Each row is a point on a tangle of strands that fork and nearly touch. The rows are in no order.
Points whose rows are less than 102 apart are linked; no others are. Some points are linked to none.
J398: 16,30,-1,-13,-2,10,17,13,20,18,6,-7,-7,-1,-12,-1,16,-46,20,-10,-18,-1,37,-2,-7,-3,9,-15,-5,-7,7,-11,-28,21,4,18,-1,24,26,13,13,-5,22,7,2,-19,10,5,-31,8,-6,-10,16,-12
J937: -8,2,-22,13,21,17,4,-1,16,-17,-12,-14,-2,-9,8,7,-4,31,-10,-7,0,-45,-25,-2,5,8,-17,7,-30,24,-7,-2,7,9,-19,-25,-11,9,2,-9,11,29,-12,17,21,15,-25,21,13,-9,39,-11,8,3
J166: -3,7,-5,-26,-54,-16,9,-29,-9,16,14,-4,-2,8,8,-10,-16,-24,-3,5,-11,35,27,2,-1,3,12,9,30,-13,2,1,-21,5,-10,16,-25,18,16,-20,7,-17,29,-13,-4,-19,16,-9,-5,15,-24,-1,18,-2
J163: -2,16,-32,27,45,7,36,10,18,-10,-13,-6,9,-11,-7,2,-3,30,5,-17,5,-45,-34,7,7,-4,-1,-9,-30,23,-8,6,10,0,-8,-20,-8,11,0,-1,0,15,-16,25,22,21,-2,3,-7,-16,47,-1,15,9
J93: 11,-22,4,-21,-8,7,-23,-4,1,4,22,-13,-10,-5,15,-11,4,0,-3,8,16,-12,10,17,11,13,-2,7,-29,8,16,18,-7,-14,-10,-4,13,-29,-11,-16,-9,-4,10,19,-2,-9,10,-17,8,-12,-25,-3,2,-34
J446: 17,24,1,11,54,-8,-10,-4,-2,20,30,-6,10,-12,-29,25,13,-16,25,-1,9,-31,-9,-8,-7,16,-12,-7,2,-9,4,-10,17,-19,-1,-4,18,1,-24,13,19,9,-15,-9,8,9,-17,0,21,-16,14,1,-14,-24
J135: -1,33,-24,-9,-14,8,-1,24,20,25,-12,-28,-4,11,32,-4,-7,4,-24,-29,-8,35,30,20,-31,-19,2,-6,-9,11,-24,-4,-9,13,11,3,3,38,16,8,27,-2,1,-11,-6,1,-26,29,-12,2,34,-25,14,12
J660: 12,26,-23,-38,-21,-14,11,-6,4,28,-13,-10,2,-6,34,-16,-8,-5,-17,-17,-16,24,35,13,-7,-11,18,28,19,8,-4,-10,-16,17,-10,9,-27,14,24,-19,-7,4,8,-5,-9,-9,3,-9,-7,-26,13,-3,3,-25
J696: -7,-36,1,11,26,3,-30,-7,-29,-13,8,-16,-4,-6,10,13,18,34,-3,-1,12,2,-32,14,15,26,-19,4,-15,5,11,25,16,-32,-4,-24,20,-19,-39,-1,-6,4,-19,0,7,3,-15,5,34,1,11,1,-28,-5
J573: -10,-18,12,-22,-26,17,-48,11,-4,-17,-19,-22,-10,-3,27,5,0,25,-16,3,3,6,7,7,-6,-3,-7,14,-8,0,5,1,8,6,-20,19,21,-7,-22,-10,-4,7,-17,7,-13,-16,-3,37,28,0,-7,-13,-22,2
J162: -33,-33,12,-29,-20,27,-20,-14,-10,-23,-9,-5,-2,0,-21,-9,1,-20,7,22,-17,12,17,-4,-8,4,-14,-30,-23,-20,29,-7,-24,15,13,19,4,4,23,11,2,-27,9,18,6,-36,-14,11,1,39,-42,-14,16,13
J588: 3,16,-18,-7,-13,-21,3,-12,-3,7,6,3,5,2,11,13,-15,-8,-15,-8,0,27,3,-5,-18,2,-2,5,17,2,-14,-8,6,0,-1,-1,-14,20,6,-2,5,11,2,-23,-6,11,-18,-1,29,-2,18,-11,-3,4
J197: 2,-8,-3,-4,13,-2,-20,-11,-24,-2,-5,-12,10,-7,-1,34,22,2,-37,-11,-23,34,0,-28,-18,6,5,12,0,14,0,-3,-2,-21,2,-6,3,18,-21,12,-12,-7,-17,-3,1,-25,-40,11,36,-13,17,-7,-10,4
J221: -24,3,25,3,6,-5,-10,26,6,-18,-32,35,0,-8,10,-14,-26,21,-3,7,6,8,-8,-4,-3,-25,-2,-15,23,-8,-22,-28,4,12,21,18,5,-16,1,7,-24,17,-26,-2,-11,11,2,15,8,-1,9,8,-34,33
J979: -9,-45,-7,-3,35,9,-21,-13,-42,-21,25,-17,12,-3,-7,-6,17,25,-11,17,8,-8,-37,17,36,30,-17,-8,-42,8,21,21,3,-35,11,-40,12,-31,-23,-3,-19,-1,-9,23,18,-3,-27,-21,31,-1,4,7,-13,-5
J636: -5,10,39,26,26,-8,7,23,5,-19,-1,41,0,-9,-16,3,-13,-8,21,-3,2,-3,-3,-23,-1,-26,-1,-7,32,-9,-7,-25,5,0,23,32,5,-22,5,3,-24,12,-21,-8,-15,0,6,3,-4,-2,-6,14,-23,12
J318: 10,15,-12,5,-4,-7,19,23,20,21,2,-8,-5,2,20,-24,-12,-9,-14,-23,8,34,18,24,2,2,2,-19,-2,-6,-12,4,-22,15,26,-20,-5,17,4,22,6,-21,6,-2,0,-2,9,-6,-48,5,10,-9,10,9
J968: 17,-1,32,70,-17,1,27,2,-1,-10,25,30,-13,22,-31,18,16,-7,33,-2,15,-19,-23,-47,17,-5,14,31,34,-4,-11,15,28,-18,-9,19,1,2,-4,10,25,-9,9,-14,-2,16,20,-18,-26,13,-24,25,8,12
J672: 9,8,-2,-1,6,13,3,12,0,24,-6,1,1,-6,-8,5,16,7,20,-21,-7,4,4,34,-17,-12,16,-9,16,-11,-6,2,10,-6,3,11,12,-7,-2,-14,11,5,3,-16,-16,5,31,1,-32,6,-11,13,-6,2
J810: 4,-2,3,-15,-18,-12,-39,-1,-19,-8,-6,-25,2,-5,6,28,18,-16,-41,16,-28,33,17,-22,-18,1,-3,6,-8,18,8,-10,-19,5,1,7,14,18,-21,9,-7,-16,-9,5,1,-40,-29,34,42,7,5,-12,-4,3
J785: -11,14,-13,2,-14,-22,17,-10,-8,-26,3,-3,0,-16,-27,17,-27,-12,26,17,22,-10,-24,-17,3,17,-13,0,3,2,33,-1,-3,39,-4,-5,-12,12,7,5,4,23,15,-2,5,9,20,2,21,10,15,3,2,16
J492: 11,9,-20,29,-24,-9,36,-12,14,0,25,5,-18,22,19,-12,-18,-1,-4,-26,16,27,0,10,-13,4,-1,9,5,10,-20,29,3,-7,15,-9,-17,29,16,3,20,8,17,-18,-2,27,11,-12,-21,2,6,-5,20,11
J795: 4,13,-19,-3,-23,16,13,31,16,22,-23,-25,0,-1,18,-35,-13,4,-2,-20,-11,30,15,41,12,-2,2,-30,-5,1,-3,9,-36,36,18,-20,-4,17,11,3,11,-9,33,6,1,-7,28,15,-66,14,-2,-4,20,15
J537: 2,-23,9,-16,-45,10,8,-32,2,0,22,-20,-27,8,0,-6,-8,-29,11,-14,25,14,26,5,18,12,9,37,12,-22,28,24,-18,-7,-28,17,-12,13,3,0,1,-35,24,22,-1,-22,28,-41,-22,2,-24,-11,13,-17
J385: 5,-7,8,29,11,21,13,17,32,-2,-7,29,-16,19,14,-5,2,17,5,-14,-2,-19,-3,1,-17,-18,3,-6,12,-6,-35,-2,24,-18,5,11,5,-7,10,-9,12,19,-18,-13,1,27,-11,15,-11,6,-1,4,-2,9
J200: -23,-9,9,-17,-4,-14,-33,0,-16,6,-11,18,19,6,6,-37,-5,11,-25,44,-25,-7,3,-9,-3,-1,0,-26,-1,7,-22,-29,-3,0,15,-14,-2,-31,-2,-17,-18,7,1,2,8,-5,-19,15,31,-6,-16,17,-15,-6
J958: -11,-16,11,-14,-18,-7,-24,-28,-22,20,19,-4,4,10,-14,10,11,-10,1,23,-25,12,6,-8,-17,13,-2,-10,17,-16,-2,-4,11,-24,-10,13,0,-5,-7,-18,16,-18,8,-21,2,-18,-9,4,24,23,-31,3,7,-7
J42: -16,-22,4,-21,12,36,-15,8,1,-3,-19,-13,3,-7,-18,-3,17,-13,7,-6,-14,8,15,18,3,3,-1,-34,-34,-16,30,-4,-23,15,7,13,15,0,9,27,5,-20,0,21,2,-28,-8,3,-25,27,-22,-19,11,8
J489: -3,-4,8,-40,-42,9,-36,9,14,5,-18,-20,-10,3,29,-6,-2,3,-18,15,-8,7,33,8,-6,-14,-4,10,0,-7,1,-11,-10,18,-23,22,8,2,-3,-19,-4,-10,-6,4,-6,-17,-3,28,14,5,-11,-13,-1,-12
J414: -7,16,-15,-15,-31,-1,0,22,12,-2,-17,-6,-7,-5,32,-31,-23,1,-8,-5,2,14,16,34,-15,-14,0,-14,-22,19,-7,2,-21,32,13,-1,0,5,17,-9,3,31,21,1,-15,8,20,28,-9,-10,-2,-9,-2,6
J551: 7,-28,26,-6,-19,-14,-1,-9,-5,-6,22,8,1,1,-16,-4,-14,-5,9,24,26,-16,1,-22,27,11,0,24,13,-15,18,8,0,-8,-19,6,-2,-41,-11,-19,-26,-23,2,17,-2,-8,33,-31,17,0,-24,18,-10,-23
J695: -10,-6,5,-32,4,23,-35,20,-12,-10,-44,-26,26,-13,-18,10,24,12,-24,23,-34,-7,11,-10,4,-8,9,-18,-25,17,28,-20,-25,31,-8,7,16,-11,-6,3,-11,-9,-1,24,9,-42,-12,30,6,1,-9,-8,0,-1
J419: 13,-14,26,58,-8,-10,11,-2,2,-23,13,26,-8,20,-5,24,6,2,20,10,11,-12,-38,-46,9,3,-8,14,31,-1,-18,1,32,-14,-10,3,-6,-4,-12,-6,13,4,-1,-25,11,23,1,5,12,18,-1,18,-5,10
J194: 20,21,0,12,7,16,-11,4,22,-1,20,-29,-17,-1,-19,36,20,-17,26,-4,9,-38,-1,-8,-14,11,1,9,-12,-1,22,15,14,0,-31,11,20,22,-17,14,33,8,-2,6,10,-7,3,20,-16,-4,6,-15,8,-7
J865: -2,-22,30,-15,5,2,-12,7,-4,-12,-3,20,13,-7,-9,-21,-5,10,-5,22,2,-15,6,-16,23,-5,10,7,11,-11,8,-11,-11,-1,1,2,-2,-48,-3,-17,-39,-16,-6,19,-1,-16,17,-19,-3,0,-23,21,-17,-10
J719: -12,-22,8,-13,10,10,-53,9,-22,1,-12,-24,3,-12,31,2,13,45,-21,3,4,9,-16,21,2,2,-12,7,-26,20,-5,6,17,-21,-12,-3,26,-18,-34,-3,-8,13,-19,2,-5,-8,-15,24,35,-16,2,-5,-31,-17
J426: 14,-20,10,24,-6,-13,-10,-6,12,-10,13,9,-10,12,17,12,-2,20,-4,17,18,-17,-27,-22,24,17,-19,19,14,-5,-18,3,28,-12,-18,-23,-2,-9,-32,-12,2,7,-9,-20,17,22,-9,10,26,0,14,15,-13,-3
J216: -27,-20,-16,-45,17,10,-7,-32,-24,4,2,-5,24,-8,-12,-33,1,12,0,25,3,-16,3,16,17,8,-11,-24,-28,-16,11,-8,-11,-3,6,-22,-17,-22,20,-8,-17,3,0,8,17,2,-29,-23,35,-11,-19,-2,-8,-17
J121: -23,-5,2,-9,12,-6,-1,6,-12,-18,-7,0,7,-23,-18,5,-22,1,8,22,19,-7,-19,-11,15,20,-23,-17,-5,-13,34,-17,-12,35,11,-21,-4,-2,0,27,-10,13,-10,4,19,4,-16,6,31,12,22,-11,-15,18
J614: 2,-9,5,-12,38,-12,12,-26,-27,-3,24,18,12,-11,-31,-3,-14,-15,15,5,28,-8,-10,5,20,19,-16,-3,-4,-21,13,0,-3,-15,23,-11,-3,-17,5,9,-25,-1,-9,2,-2,17,-9,-42,27,-11,-4,-4,-24,-12
J508: 14,1,4,-4,1,-13,13,-20,-12,14,10,17,12,-2,-16,4,-5,-10,26,-12,11,8,-8,13,2,-2,7,13,32,-22,-2,5,15,-12,1,13,-8,-7,3,-11,-8,1,0,-18,-23,18,34,-31,-5,2,-14,15,-12,-10
J853: 14,8,-7,8,-31,-1,20,-3,12,11,27,-10,-18,17,20,-6,-25,-16,-7,-32,19,53,18,13,-5,6,-6,5,23,-19,-13,17,-12,1,20,-2,-13,31,5,13,20,-19,12,-19,-5,5,4,-12,-32,14,0,-20,13,19
J729: -27,16,-1,-14,-8,24,-33,36,-2,11,-63,-11,13,-7,22,-13,17,25,-21,0,-43,-6,7,28,-23,-42,15,-15,-27,35,-22,-28,-3,15,0,18,20,-7,13,-14,4,22,6,14,-18,-12,2,44,-4,-16,-5,-8,-7,3
J599: -7,-16,13,32,6,29,6,13,32,-32,3,4,-26,15,-8,13,4,0,9,-10,10,-29,-11,-16,-2,4,-4,2,-15,-5,12,15,6,1,-2,-1,10,3,1,22,19,-2,-11,18,14,-1,-8,10,-35,20,-3,-10,13,29
J250: 6,26,6,-1,9,19,-5,30,15,25,2,5,0,-1,-11,4,19,-34,15,-22,-20,18,34,15,-26,-24,1,-30,7,-23,-16,-23,-11,4,25,32,24,17,19,16,9,-10,1,-6,-21,-11,-2,17,-18,14,-6,-11,-3,-2
J60: 5,-26,-11,20,-4,-10,15,-20,2,-5,2,3,-10,10,16,6,-5,26,10,9,29,4,-33,16,24,8,-11,10,15,-20,-7,29,37,-17,-12,-25,-9,-2,-14,-5,-1,-6,-9,-26,6,37,7,-16,5,10,19,12,-5,12
J62: 13,33,-25,-2,-7,-34,-9,-2,-9,31,8,-33,6,-13,9,12,1,-6,-20,21,-20,15,1,4,-15,21,0,-16,-15,29,9,8,-12,8,-2,-28,4,18,-23,-4,15,-1,36,-18,8,-19,-6,22,13,-5,19,1,14,-4
J750: 5,-14,-5,12,-13,1,19,9,17,12,-21,0,-9,15,31,-6,-12,42,-10,-7,14,19,-15,18,12,-4,-2,3,24,-24,-32,12,28,4,-10,-24,-10,4,-7,-8,8,-12,-2,-31,6,35,8,-4,-23,19,17,5,0,24
J225: 0,11,-24,-9,15,15,10,7,8,12,-3,-9,-6,-16,-1,-17,-1,14,35,16,23,-44,-10,43,6,-2,-11,-26,-25,-5,12,3,5,21,-14,-13,11,-11,13,-11,14,47,12,-3,5,29,12,11,11,-11,-4,-2,1,-17
J560: 6,-10,-11,16,-30,-5,13,-6,8,4,-5,8,-18,26,45,-18,-15,24,-14,-11,2,33,-6,19,-9,-6,2,9,6,5,-40,20,16,-15,7,-10,-18,12,6,-16,7,9,13,-29,-8,23,10,3,-14,5,0,6,3,22
J830: -1,33,-16,26,53,-23,45,11,-6,-11,11,7,16,-24,-38,8,-14,-12,31,-22,28,-7,-21,-6,-3,11,-3,-17,7,-1,8,13,8,5,27,-9,-1,18,-8,33,-5,-2,-18,1,2,18,17,-14,-11,-10,31,-9,4,21
J835: 7,16,-27,-33,-3,-10,0,-17,3,9,-2,-8,6,-7,26,1,-11,1,-21,-12,7,12,11,-1,-8,0,5,31,-6,12,-6,-7,-3,2,-13,-1,-18,17,14,-7,-12,15,-8,-5,-7,0,-21,-12,26,-29,22,-10,0,-21
J531: -3,10,12,0,9,18,-21,22,5,25,-2,8,-2,-3,-14,2,19,-6,17,-1,-20,-6,11,23,-31,-20,3,-27,15,-19,-13,-17,12,-6,3,27,26,-15,5,-7,17,11,-6,-18,-16,0,3,22,-2,14,-16,7,-11,-5
J702: 15,16,5,18,55,2,13,-4,2,9,20,5,8,-7,-37,24,11,1,43,-5,15,-42,-23,2,10,2,-1,-1,9,-12,4,9,29,-25,-5,-5,13,-9,-20,4,7,11,-27,1,4,31,1,-16,-8,-15,17,10,-6,-12
J809: 7,13,-10,-26,-8,-9,-30,-3,-7,11,5,-41,5,-14,9,21,4,-16,-29,13,-13,21,16,-3,-7,14,-7,-6,-31,19,28,2,-27,16,-9,-7,14,23,-23,15,9,-9,14,6,9,-32,-29,24,24,-3,7,-25,15,-13
J476: -13,26,-16,-35,-19,22,-20,32,9,19,-44,-19,3,-13,34,-20,0,16,-12,-11,-18,16,27,34,-16,-33,13,-7,-14,16,-14,-19,-14,29,-3,14,7,7,17,-14,2,19,11,4,-17,-5,8,29,-8,-14,4,-12,-4,-2
J227: 3,12,2,4,-6,-23,0,-22,-22,-14,18,12,10,14,-4,35,-15,-16,3,-11,6,29,-15,-30,-14,12,-18,8,39,-7,-12,-16,19,-11,-1,11,-14,20,-10,9,13,10,-13,-33,-9,17,-23,-5,50,3,13,-13,-11,5
J431: -13,-14,24,-13,-58,-16,-19,-31,-19,9,12,10,-2,17,-4,-8,-1,-15,2,23,-18,25,16,-13,-4,1,1,2,40,-27,-14,-6,4,-13,-14,26,-17,-5,5,-25,6,-33,11,-20,-8,-19,13,2,15,30,-53,5,11,1
J467: -4,-13,-1,-3,19,20,-6,16,6,0,-32,-2,9,-2,13,-17,20,25,-15,-10,-30,-6,2,26,-1,-15,13,-23,-33,27,3,6,-7,-1,6,-8,10,-25,2,-7,-1,-1,4,20,-3,-13,4,2,-39,2,-11,6,15,-3
J946: 4,23,-19,-31,-13,-14,25,-21,9,18,-13,20,8,7,9,-23,-4,-17,7,-1,-19,-15,24,-3,-9,-12,22,25,19,5,-13,-22,-13,7,-9,10,-35,2,39,-31,-2,13,10,-2,1,5,9,-18,0,-22,0,8,20,-27
J23: 14,9,-5,-8,38,-2,-6,4,-5,11,-1,-18,12,-15,-2,22,19,5,-23,-13,-9,-2,1,-15,0,6,9,11,-15,19,8,-4,0,-13,-8,-15,5,6,-23,18,-11,-6,-13,10,8,-16,-18,-6,4,-27,24,-4,-7,-12
J684: -2,-8,-15,21,-27,-14,28,-28,-6,-21,6,31,-4,13,-16,-11,-7,-6,23,10,6,-25,-25,-2,3,-6,5,33,19,6,0,4,15,-2,-11,8,-21,-6,34,-33,-1,25,17,-2,-5,26,32,-15,8,-5,-13,23,14,-1
J279: -2,-9,-19,1,-15,17,-4,-18,21,-12,3,-16,-21,10,12,5,-4,8,3,7,8,-31,-9,7,-3,11,-13,17,-15,1,8,9,12,1,-30,-6,-7,11,10,-14,20,19,4,6,11,9,-14,6,7,-4,6,-11,15,-6
J472: 4,18,7,-24,-5,5,11,-2,15,21,-2,17,5,9,-9,-19,15,-35,14,1,-29,-13,41,-17,-6,-13,13,-4,13,-9,-8,-28,-25,6,4,21,-14,-1,37,-13,-3,-5,12,6,2,-14,5,-7,-16,-1,-18,8,14,-27
J379: 5,-9,17,-23,-49,-1,7,-40,-4,11,30,-7,-17,19,4,-10,-14,-36,0,-13,9,36,36,-10,17,10,3,26,33,-34,4,4,-23,-9,-11,31,-21,19,13,-2,2,-43,14,5,-6,-21,6,-34,-8,18,-34,-15,14,-16
J27: -2,9,-10,31,19,27,15,3,26,-20,12,-20,-19,7,-20,25,7,-3,28,-18,19,-44,-20,-1,-10,8,-7,0,-15,0,17,25,25,-1,-17,-6,9,25,-10,17,33,10,-9,14,16,16,2,13,-30,5,14,-13,17,21
J412: 3,-24,25,58,-11,15,20,-14,8,-13,26,31,-20,24,-17,9,23,-6,12,-5,6,-21,0,-46,14,1,17,30,6,8,-11,19,8,-33,-4,13,-4,-3,11,10,14,-17,15,9,5,1,7,-27,-36,14,-24,19,18,10
J82: -1,4,27,-14,-3,-6,0,24,3,-14,-19,21,9,-14,-14,-9,-5,-1,1,27,-14,-18,10,-25,13,-14,14,-8,12,1,14,-27,-18,27,2,12,-1,-28,11,-8,-32,-6,1,17,1,-24,28,6,-13,5,-11,20,-7,4
J697: 20,11,8,31,23,10,39,5,31,7,21,33,-7,19,2,-6,-3,-7,15,-23,11,-12,8,-12,-6,-15,7,4,23,-12,-31,1,15,-18,17,7,-8,6,15,7,12,-1,-8,-9,-3,32,-2,-22,-33,-3,4,1,8,-2
J565: -4,-27,-6,0,44,-1,7,-27,-34,-21,36,1,8,-7,-27,-5,-1,0,5,19,22,-20,-29,21,38,29,-17,-4,-32,-2,25,20,-3,-29,20,-37,4,-26,-2,-1,-31,-4,-9,25,12,12,-12,-45,26,-7,0,7,-13,-6
J921: 17,15,-17,29,22,-4,51,3,30,2,8,13,-2,13,4,-2,-9,10,18,-18,31,-19,-18,4,15,-12,7,12,20,-11,-21,14,28,-9,-3,-15,-14,15,-3,9,3,-3,-15,-2,9,44,10,-26,-29,-11,29,8,17,10
J244: 8,-14,-8,3,47,4,-7,12,-18,23,-8,-2,22,-6,8,-22,29,14,-29,-3,-25,9,-5,21,10,-5,14,-25,-50,41,1,10,-14,-22,27,-29,12,-28,-8,9,-14,-11,2,22,-3,-5,-16,-18,-32,-18,-1,10,8,-19
J308: 18,28,-4,-4,-3,9,-24,24,22,20,-5,-39,-8,-3,7,25,20,-2,-5,-2,-9,-14,17,8,-15,-3,3,3,-4,3,6,-1,6,17,-24,6,28,10,-22,4,24,-2,0,-8,3,-16,-3,34,-15,-1,10,-10,8,-8
J932: 3,18,4,-13,-33,-9,-29,16,16,13,-5,-16,-10,1,17,8,-9,-3,-14,27,-4,-3,18,4,-13,3,-14,-11,8,-10,-5,-13,-1,31,-18,2,12,6,-11,-3,22,5,7,-15,5,2,-13,35,20,14,5,-8,1,-2
J505: -19,7,16,-8,4,21,-38,37,3,-11,-46,6,11,-6,-3,-2,17,6,-11,15,-33,-11,15,5,-14,-30,6,-19,-12,15,-3,-29,-15,20,11,21,29,-15,3,6,-11,5,-10,17,-12,-27,-5,40,-5,1,-8,4,-14,16
J571: 22,-4,17,46,-11,-13,31,-3,2,-3,24,33,-11,19,11,-6,19,-1,1,-16,9,4,5,-37,27,-4,23,38,16,16,-20,27,2,-25,6,1,-9,-5,-7,6,-6,-24,16,-1,-10,-2,28,-35,-33,-5,-13,29,7,-3
J970: -19,-16,16,22,5,14,-6,18,17,-28,-35,26,-9,9,22,-12,-11,33,-11,6,-4,-16,-16,-2,-2,-20,-3,-2,4,6,-35,-10,13,-8,8,3,1,-21,-2,-17,-10,28,-20,-2,2,17,-11,25,9,-8,4,12,-20,24
J325: -11,0,6,15,-41,-26,9,-40,-32,-23,36,19,-3,14,-14,22,-24,-31,6,-3,16,33,-11,-37,-6,18,-12,24,23,0,11,5,0,-6,2,19,-14,18,6,6,7,3,13,-17,-18,3,6,-13,43,8,-12,-9,-3,7
J401: -16,6,-4,-23,-25,-27,-15,8,-7,-1,-3,11,-2,-7,29,-28,-30,-10,-22,18,11,26,12,12,-4,2,-7,-17,-9,6,-7,-10,-24,26,21,-7,-2,-6,1,6,-17,19,11,-1,-12,5,-1,16,33,-8,-2,-7,-18,4
J281: 11,-9,3,2,39,0,-2,7,-10,33,-10,-7,12,-5,0,7,35,7,-28,-15,-36,19,4,-2,-6,-6,28,-10,-8,20,-5,11,-2,-30,14,-21,9,-5,-20,11,-11,-29,-5,7,0,-13,-16,-15,-34,-13,11,15,5,-7
J793: -25,-3,-13,-10,7,-16,11,3,-11,-12,-16,13,2,-14,2,-16,-28,9,-13,1,13,23,-11,9,0,7,-14,-23,-13,-1,13,-4,-16,28,23,-23,-13,0,9,22,-14,7,-9,4,4,11,-2,0,18,10,15,-8,-14,29
J425: 14,-2,12,30,14,-4,30,5,16,0,17,31,-9,12,8,-14,6,-5,-5,-25,5,9,4,-7,9,-6,13,8,7,3,-20,15,-3,-25,22,-2,-4,0,4,16,-10,-18,-2,4,-10,11,14,-31,-44,2,-7,10,3,2
J985: 5,-12,6,-4,-20,-8,14,-19,-17,-17,-18,20,19,13,-8,22,-4,6,19,-14,6,22,-19,-16,0,-15,12,35,49,-17,-11,-9,32,-14,-16,23,-24,6,7,-19,-8,6,-6,-31,-25,19,22,-19,8,-2,-6,12,-10,8
J529: -5,2,41,19,2,-5,1,20,8,-27,-5,35,1,-1,-27,7,-11,0,18,32,-10,-33,-17,-49,9,-16,-1,3,34,-9,2,-33,6,16,-1,27,-1,-30,17,-11,-15,6,-14,-1,7,-11,6,9,-6,9,-4,31,-6,13
J275: 29,15,3,-8,15,-7,-14,18,8,23,25,-24,-9,-6,27,7,11,-13,-14,-38,10,26,26,9,-17,5,-2,22,-9,13,-7,19,5,-19,9,7,21,16,-12,16,-1,-12,-3,-6,-22,-17,-7,-11,-19,-28,1,-17,-3,-26
J118: -3,0,1,19,-25,-38,8,-27,-26,-27,26,6,4,-1,-27,24,-25,-28,12,21,18,4,-28,-41,10,31,-18,24,18,6,24,-2,0,13,-8,-1,-19,6,-5,2,4,5,7,-3,2,-2,9,-8,41,7,10,6,0,6
J284: 3,19,-16,11,35,-26,39,-23,-18,-9,26,21,13,-14,-39,6,-22,-24,39,0,30,-11,-33,3,10,13,-18,-6,1,-4,12,3,7,1,21,-7,-9,7,3,19,-9,14,-6,-3,-4,31,15,-32,17,-11,20,1,-6,-2
J224: -14,1,-28,-17,30,3,4,-9,-17,9,-5,1,14,-25,-1,-23,-3,17,15,10,18,-15,-17,42,7,8,-12,-27,-39,0,8,-2,-7,6,2,-18,-3,-13,10,2,-11,28,-1,4,4,20,-6,-11,34,-14,11,-8,-13,-17
J58: 9,12,-1,-6,16,-7,-15,-18,-12,25,32,-1,4,-1,-18,19,12,-23,11,12,-8,-11,7,-6,-19,18,-5,-12,-4,-3,3,-11,11,-18,-4,5,13,1,-15,-4,19,6,8,-17,2,-3,-17,-1,27,5,-8,-1,0,-25
J780: -29,-15,0,-31,16,-5,-8,-10,-35,6,-8,13,31,-8,-22,-38,-5,6,-12,38,-21,-5,-5,-4,6,6,0,-37,-12,-6,1,-25,-15,3,25,-27,-13,-35,13,-10,-29,1,1,6,21,-10,-22,-8,28,0,-24,17,-10,-5
J79: -16,-29,2,-3,-6,12,-10,-7,-7,-17,-31,0,-1,1,2,5,11,22,-12,1,-22,4,-8,5,-1,-5,14,4,-11,12,7,15,0,-10,-6,-4,-2,-5,-5,-16,-8,-9,2,5,-7,-16,13,5,-14,11,-9,7,0,18
J201: 6,25,-25,34,50,-12,51,18,13,-15,2,7,12,-7,-5,-8,-12,22,19,-38,29,-19,-23,13,-3,-6,-1,-5,5,6,-17,15,24,-12,12,-4,-2,18,-9,10,-9,9,-29,4,6,39,8,-6,-10,-30,42,-2,6,14
J373: 2,-4,4,-19,-2,4,-26,6,-9,2,-45,-33,14,-10,2,18,28,19,-55,18,-53,3,6,-16,2,-4,19,7,-14,33,13,-11,-22,19,-17,-17,2,-6,-17,-3,-18,-20,6,15,13,-42,-21,22,-5,-10,9,5,14,-7
J915: -9,-8,3,12,20,23,-4,24,13,-16,-13,-12,-6,-5,-14,17,12,-5,-3,-19,0,7,2,-1,-10,2,-3,-20,-24,-3,18,8,-5,7,14,5,20,16,-4,40,11,-20,-12,14,6,-18,-13,15,-28,23,3,-22,9,28
J323: 9,7,-23,-8,-5,14,5,1,26,11,10,-18,-22,-4,17,-14,-9,0,13,0,20,-24,4,34,-10,4,-12,-11,-30,-5,11,13,5,12,-15,-7,3,10,9,2,29,28,12,0,8,15,-7,6,-9,-3,-1,-19,14,-8
J579: -1,0,4,-9,-12,4,-3,4,0,-6,-39,-12,6,-1,-3,7,21,-2,-35,-2,-50,11,17,-16,2,-10,29,8,0,21,11,-4,-21,11,-6,-1,-4,5,5,-2,-13,-25,4,15,7,-41,6,10,-29,8,2,8,18,13
J387: 13,-29,21,6,-33,-8,11,-18,-1,-6,27,-5,-14,8,-16,7,-16,-21,22,1,48,-5,5,-13,30,10,-1,42,24,-33,28,21,5,-7,-31,15,-2,-14,-9,-2,-8,-31,6,15,-6,1,37,-42,-1,-1,-17,1,-6,-17

Follow the links from the first point to the second, and from the first to the third. Name the last point that the two ways share.
J308; J425; J937 | J201
J279; J412; J958 | J697
J224; J431; J560 | J697
J323; J915; J318 | J201

A fork is a point with three links. Follow the links from the first point to the second and name the forks in between, in order.
J489; J537 | J201 J697
J162; J224 | J201
J551; J830 | J697 J201
J560; J636 | J697
